Points, in no order, along strands that fork and pass close to each other.
(in the rows, 100 means zero)
Two points are linked if the straight distance between their rows is under 96.2. Some points are linked to none.
z_452: [129 135 133 132 101 124 103  87  91 109 116 100  89  92 129 106  97 102
 118  63 125 139 138 106  93 120 138 104 111 121 123]
z_770: [100  95 114 111  97  85 129  87  65 104 118 106  84  79  61  78  97  61
 107 101 122  86  90 115  70  94  98  74 130 107 118]
z_597: [115  93  91 123  85 124 110 110  99  98  76  90  83 121 121 116 105 129
  85  86  74  92  88  92 126 136 108 158  86  85 121]
z_103: [ 90  97 120 120 103 106 111 104  93  89  80  78 114 120 150 105 114 136
 118  70 116  97  81 106 133 105 100 111  91 113 106]
z_902: [ 58  92  63  70  96  95 101 107 113  90  87 119 111 101  94 115  97  69
  87  91  92  89  96  75  75  82  94  68  88  96  85]
z_757: [ 78 103  86  53  89  85 119 133 122 129  95  89 123 114 112 117 107 116
 110 132  89  80 114  95  96 101  99 100  87  64  84]
z_835: [ 68  93  72  72 105 116 108 131 114 104  96 122  95 106  93 108  99  74
 103 120 106  67  94  96  59 116 119  81  73  92  85]
z_635: [ 91  82 115 121 100  91 143  78  95  86 100  90  94  88  87  88 106  86
 104 102 114 110  97  98  92  87  82  63 108  97 131]
z_462: [ 85  96 113  79  82  82  62 130  94  87  92 134 127  89  64 118 104  83
 126  97 133  97  96  79  86  52 104  69 126  92  84]
z_151: [111 130 122 100 103  89  83 121 115 114  70  76 127 100 126  91 135 103
 104  83 107  86 111 121 103  77  79  82 118 120 125]
z_473: [101 106 127  89  95  92  69 107 113 102  97  98 114  77 104 110 104 100
 112  91 149 106 134 132  96 106 117  98 132 102 109]
z_583: [126  94  98 101 110 106  90  89  69  88 111 112  78  71  88  94 119  65
 101 104 122  68  72  67  75 145  71 142 101 113  92]
z_865: [119 112  79 116 118 122  89 103  98  78 120 110  85  85 112 103 104  79
  86  85 109 102  99 101 110  69 126  85  95 144  81]
z_168: [113 104  80 136 102  72 113  84  81  91 106 108  79  90  85 110  98  92
 100  95  68 103  87  74  62 157  52 171  97  79 110]
z_34: [119 108 125 123 106 110 121  75  79 102  95 123 103  90  67 114  87 119
  94 114 118 123  84 130  57 127  97 122  99  86 101]
z_209: [101  85  97  89 110 136 121  71 105 108  80 100  98 112  93 100  91  92
  99  73 102 126 112 108 122  70 103 103  79  85 103]
z_16: [ 85  83 110  76 126  73  78  96  99 108  91 112 110 102  70  88  86  90
 108 112 105  96 100 125  95  89  98  89 111 107  94]
z_71: [124 105 117 105 107 120 102  89  91 109  95  91  76 104 125  95 110  88
 111  71 128 112 108 113 119 102 168  96 100  92 108]
z_397: [ 98 130 116 146  69 147 130  92 101  90  88  91  94 103 122  77  85 137
  98  86  49  97  90 107  96  74  84 158 102  96 102]
z_109: [119 109 118 115 120 108  95  92 122 103  78 102  84 109 117 117 110 114
  89  90  84 122 102  94  94 148  94 165  94  84 121]
z_419: [ 89  92  83  50  81 102  72  69 112 122 104  57 130  89 116 104 110 116
 105 104 115  84 137 130  99 102  87  64 127  62  73]
z_236: [114 114  96 160 111 123 136  96 102  91 104  94  77 100 112  95 101 117
 100 104  79  97 102 112  74 121  74 129  90  98 119]
z_491: [118  82  93 131 102 102 129  93  84  91  97 101  49  88 119  84 110  93
  95  73 106 115 125 105 108 125 105 111 108 123  96]
z_294: [ 81  72  73 136 100  89 117  92  91 106 108  73 103 111  89  95  90  85
  93  91 100 101  88  81 134  74  56 117  98 121 120]
z_754: [ 73  96  75  96  76  70  61 120 129 139  98  90 134 127 109 137 112 108
 111 105  92  71  73  90 106  82 101  91  91  99  94]
z_115: [115 127  99  84  84  90  74 108 110 107  90  95 116  96 114  70 108  60
  93  99  94  86 114  97  91  67  76  77 119 114 124]
z_486: [123 100 117 111 111  79  97 104 115  93  86 110  54  69 122  88 118  85
 100  42 115 124  82  79  79 111 101 134 103 101 109]
z_932: [ 71  63 102  86 111  82  74  99 115 113  99 115 109 112  66 100  89 128
 114 140 106  97  93 120 102  96 109  57 100  77  72]
z_849: [ 89  98  83 110 118  84 117 110 116 110 101  74  95 133 100  77  97 121
 101  85  44 101  88  95 156  80  79  88  96  87 110]
z_741: [138 119  86 117  94  86  85  81  99 100 109 115  76  90 121 113 111 104
  84  86  61 111 100  85 103 157  63 171 101 105 110]
z_768: [ 86  65 117 112 102 106 126  85  85 142  88  69 133 114 103 117 101 131
 123  80  99 112  90 113  90 107  62 141  99 102 118]
z_166: [ 94  97 100  66 141  76  73 122 107 123 101 120  96 106 100  97  91  88
  99 100  87 110  74 116  67 105 110 121 115 117  78]
z_739: [105 106 103  55  95  56 105 118  99 133  75 114 109  91  82 121 125  81
 115  89 107 110 105  99  83  68 118  98 118  95  86]
z_876: [ 94 109 122 136  96  85 119  72  90  94  87  99 107 109 134  93 112 116
 106  78  96 125 103 104  95  96  72  66 121  89 127]
z_365: [108  92  95  76  92  91 118  85 103 138  77 108 102 111  87 105 107  84
 110  90 111 122 105 109 116  62 120  90 101  81 114]
z_785: [101 104 106 111 125 144 102 104 123 112 119  88  90 124 110  58  78 112
 126 118  67  82 101 104 130  72 153  65  62  81 104]
z_250: [ 88  96 114  59  88  81  48  86 102 117 110  58 154  79 112  82 106  97
 107 119 136  80 120 102  90  89  81  65 131  95  85]
z_782: [116  86 108 103  86  78 122 105 114  92  81  94  80  99 112 106 114 101
  90 114 133  88 107 108  99 125 134 108  73 112 103]
z_728: [ 82 119 137 123  81 115 141  70 102  94  81  79 116 115 142  81  86 138
 107  84  69 130 103 107  86 103  91  94  92  81 108]
z_673: [ 80  66 100  62  99 142  93 100 115  94  96  86 135  79  74  64  84 125
  88 121  86 105  90  83 104 117  75  63 108  64  89]
z_154: [111 111  92  69  86  76  62 120  84 100  90 116 112 105 120 124 122 107
  81 109  93  95  75  81  98 125 107 125  98 141  89]
z_201: [103 145 111 116 115 135 120  80  98  97 137 105  86  87 106  86  74  86
 117  56 103 115 126 112  89 114 109  80 117 107 144]
z_477: [ 93 117  94  70 103  94 100 136 121 114 106 109 108 112 104 136  96  98
 105 127 100 110 117  98 106  90 130  85 101  67  96]
z_454: [116  90  98 101 104  83  84 118  91 101 115 121  82 125 135 135 110 107
  86 134  88 101  70  73 109  93 126 112  88 115  97]
z_120: [ 91  67 114  93  86  76  59 131  84  93  82 134 109 101  94 108 110  90
 108 109  98  97  99  62  92  63 105  77 106 136  72]
z_570: [103 110 110  83  83  75  79  98  60  83 107 131 114  90  57  87  93  64
 124 103 120  93  80  82  92  54  98  89 127  97  94]
z_585: [ 96 108  97  86  93  97 106  98  69  87 131 110  96  73  43  98  86  45
 103 105 130  95 110  84  86  85 118  70 121 109 109]
z_880: [104 102  87  69  93 110 114 106 105  85 113 128  85  91  84 117  83  85
  97 116 134  90  76 104  69 114 146  85  82  98 108]
z_3: [108  98  61 109  92  70 121  93  97  89 119 105  86 127 103  86  95 109
 104  93  45  89  98 128 127 105  74  95 106 101 102]
z_111: [ 85 103 118  88 100  86  56 127 127 101 117  98 102 106  93 104  87  77
 109  96 117 106 139 112  99 101 148  79 139 101 125]
z_832: [100 117  96 116 112 101  82 105 144 109 112  82 104  98  80  58  86 105
 103 105  99 111 118 101 135  91 110  40  93  78 106]
z_56: [ 77 110 105  74  91 106 107 104  66  89 125 122 109  80  75 101  70 106
  99 116 141  96  79 111  68 132 129  96  97  75  75]
z_82: [ 96 110 105 105 118 140  88  94 129  98 107  76 123  95 131  75  94  93
 105  95 123  86 102 102 107 101  60  71  92 114 122]
z_364: [ 78 105  77  85 107 131 109  80 104  91  90 111 106 112 106 115 104  88
  99  75  79 122  88  66 132  39 118  84  86  87  88]
z_975: [ 84 123  95 107  84  65  95  91  69  72  97 109 123  99  77  93 103  80
  99 108 128  77  73  85  96  89  65  82 110  90 100]
z_721: [104 134 118 116  93 126 132  62  93  82 103  83 100 102 134  54  76 119
 111  82  69 111 119 113 124  78 118  99  75  81 108]
z_147: [ 74  97 107  90  74  59  99  88  68  86  81 102 124 114 102 116  95  86
  90 103 111  97 100  99  96 103  69 111 114  98 111]
z_877: [ 97 123 115 115 107 112  90 107 103 112  67  66 125 121 153  94 147 111
 115  71 123  75  99 103 130  87 111  91 106 106 111]
z_246: [102  91 112  69 127 105 113 107 103 111  86  83 115 114 109 133 130 106
  83  93  96 106 100 117  96 104 103 118 117 106  94]
z_984: [125 104 104 103  97  96 115 116 128  81 133  86  58  85  88  99  97  95
 105 121 112  94 101  95 104 130 157 124  67 117 112]
z_299: [ 75  95  91  86  84 124 101 121 108 101  95 105 124  82  47  71  83 125
  87 134  83 101  93 105 107  98  72  57  91  76  56]
z_620: [110 107  68 136 120  94 132 100  92 107 101  84  73 125  96  98 108 102
  79  87  73  87  91 130 110 105  81 107 113 107 116]
z_813: [ 97  70  90 109 108  80  80 103  69 116  82 106  96 116  86 105  90 112
  85  87 103  97  86 115 119 127  78 139  96 136  93]
z_663: [129  85 126 110  99  91  97 111  97  92 100  93  44  79 118  86 122  79
 100  75 120 134  98  84 111 109 142 112 110 112 100]
z_675: [ 94  95  79  80 102 114  98  98 107  95  76 120  99 108  98 142 127  80
  87  78  88 105  76  77 103  60 111  83  92 123 103]
z_335: [ 93 100  86 106 110 131  92  79 140 104 139 103  87 120 102  81  60  93
 107 121  61  91  97 102 104  76 136  51  77  78 116]
z_935: [ 69  71  76 114  78  93  94  87  64 119  97  76 115 114  69 112  72  97
  85  83  79  95  88 104 131 113  60 126  86 131  94]
z_441: [ 84 108  61 105  99 139 116  84 125  69 137  98  95 112 108  81  68  91
  80 111  45  83  89 104  89  74  99  83  78  86  99]
z_403: [ 70  83  84  99  91  81  70 104 127 116  97  57 140 115 125 110 125 114
  97 114 120  70  72 104 106  67  94  74 100  92  91]
z_307: [110 119 114 122  88 144 124  79 105  83 111 101  93 101 104  73  66 130
  90 109  72 106 112 126 112  73  95 134  76  91  96]
z_158: [119  75 105 105 111 118  91 130  98  95  94  97  86 118 139 105 120 138
  99  95 122  92  93 107 129 135 106 123  98 100 108]
z_951: [117 108 114 118 107 104 109  66  81  96 107 113  93  96  93 100  81 111
  86 106 126 134 102 128 101  99  92  96  98 129 100]
z_469: [ 95 113  97  62 101  96  90 106 105 109 112  73 116  69 106 125 118 110
 119  98 133  81 153 136  92 106 105  91 137  76  72]
z_524: [ 88  97 103  90  92 133 103 119 135  89  87 103 110 114  98  87  89 144
  91 124  80  81  91 121 112  85 101  89  74  89  94]
z_867: [ 95 115 109  84  94  87  99 129 103 107 127 113  79 105  87 110  76  93
  98 107 112 125 132 101 111 111 157  84 106  79 108]
z_829: [ 98  77 115  89  86 105  82 124 105 107  79 126 104 100 127 140 124  82
  94 100  90  99  97  56  74  56 133  85 111 114  86]
z_694: [ 84  90  93  75 115  96  98  97 123 120 106  71 120  97  82  71  91 100
  85 110  97 127 119 100 117 104  85  56 118  70  83]
z_247: [ 71  85  86  63  85  76  69 118  85 133 101  95 144 120 112 132 108  94
 115 135 107  71 111  86  92  87  93  96 110  93  75]
z_449: [126  95 106 126  99  81 100  81  88  95  94  97  78  71 103 100 130  91
 101  94  94  98  99  62  53 148  71 144  88 146  85]
z_784: [127 118  79  87  93  92  76  98  86  74  97 139  87  93 104 123 107 110
  74 105  91 111  90  84  99 142  83 139  91 116  88]
z_664: [123  96  94  82 135 125  89 128  96 101 113 102  87  70  81 112 122  96
 101 106 114  85  85  72  90 138  70 142  94 101  95]
z_130: [ 99 108 100 105  69  67 122  92  84  83  87 103  94 112 128 111 108  96
  90 104 113  99  96  99 101 105  97 111  83 113 107]
z_112: [136  83  84 132 111 120 117 110 113  75 135  94  55 111  99  96  93 104
 101 129  83  80 106 103 129 109 140 112  81  96  94]
z_845: [118  87  88 137 134 132  99 102  97  88 118 106  76 119  98  99  94 118
 127 125  71  73  96  99 143  79 161 100  70  83 100]
z_390: [101  89 105  76 131  74 102 114 106 113  93 113  79  81 100  92 104  79
  95  66 113 108  82 109  63 115  94 141 116  92  99]
z_749: [ 64  71  88  87 119 101 107 127 114 107  97 108 111 108  52 106 100 131
  98 132  77  90  74 103  96  97  85  71  81 105  56]
z_642: [ 99 125  96 118 111  98 122 119  94  65  98 113  85  79  76 109 101  89
  95  95 106 104 140  94 108 122  66  96 100 103 100]
z_869: [109  97  97 131 102  84 107  66  56  90  84 107 103  80  89 102 101 100
 107  92 112  95 105  90  75 123  52 133  91 155  77]
z_122: [119 120 126  78  82 113 126  93  88  86 123 123 106  65  77 110  66 122
  85 120 122 124  92 120  71 122 114 127  88  90  93]
z_836: [ 94 106  95  99 106 114 101  77 129  87 100  87 112 114 112  59  84 110
  88 111  60 114 101  77 148  85  95  70  84  75 113]
z_52: [120 104  97 151  97 102 128  98  98  75 111 114  71  93  84 101  96 103
  98 116  53 116 134  89  69 141  69 154 104  88 100]
z_540: [112 116 122  75  58  86  66 103  98 124 102  83 140  88  95  87 104  78
 104 126 133  90 121 102  97  80  99  55 123 110 112]
z_572: [110  73 103 136 103  94  77  70  68 100  77 112  98  94  69 102  99  94
  91  99 124 115 116 109 112  95  61 116 110 141 105]

Follow the links from the first point to the second, and from the first to the third. Name the last point that the two ways share.
z_749 / z_154 / z_111 | z_741
z_115 / z_454 / z_694 | z_741
z_307 / z_902 / z_112 | z_570
z_397 / z_785 / z_209 | z_570
z_785 / z_294 / z_365 | z_675
z_365 / z_869 / z_975 | z_675

A fork is a point with three links, a tip a point with one. Leave the first point through the second and follow the links. Name the first fork or tip that comes.
z_111 / z_473 | z_741
z_540 / z_250 | z_403
z_570 / z_585 | z_397
z_836 / z_832 | z_663
z_397 / z_307 | z_570
z_147 / z_130 | z_441
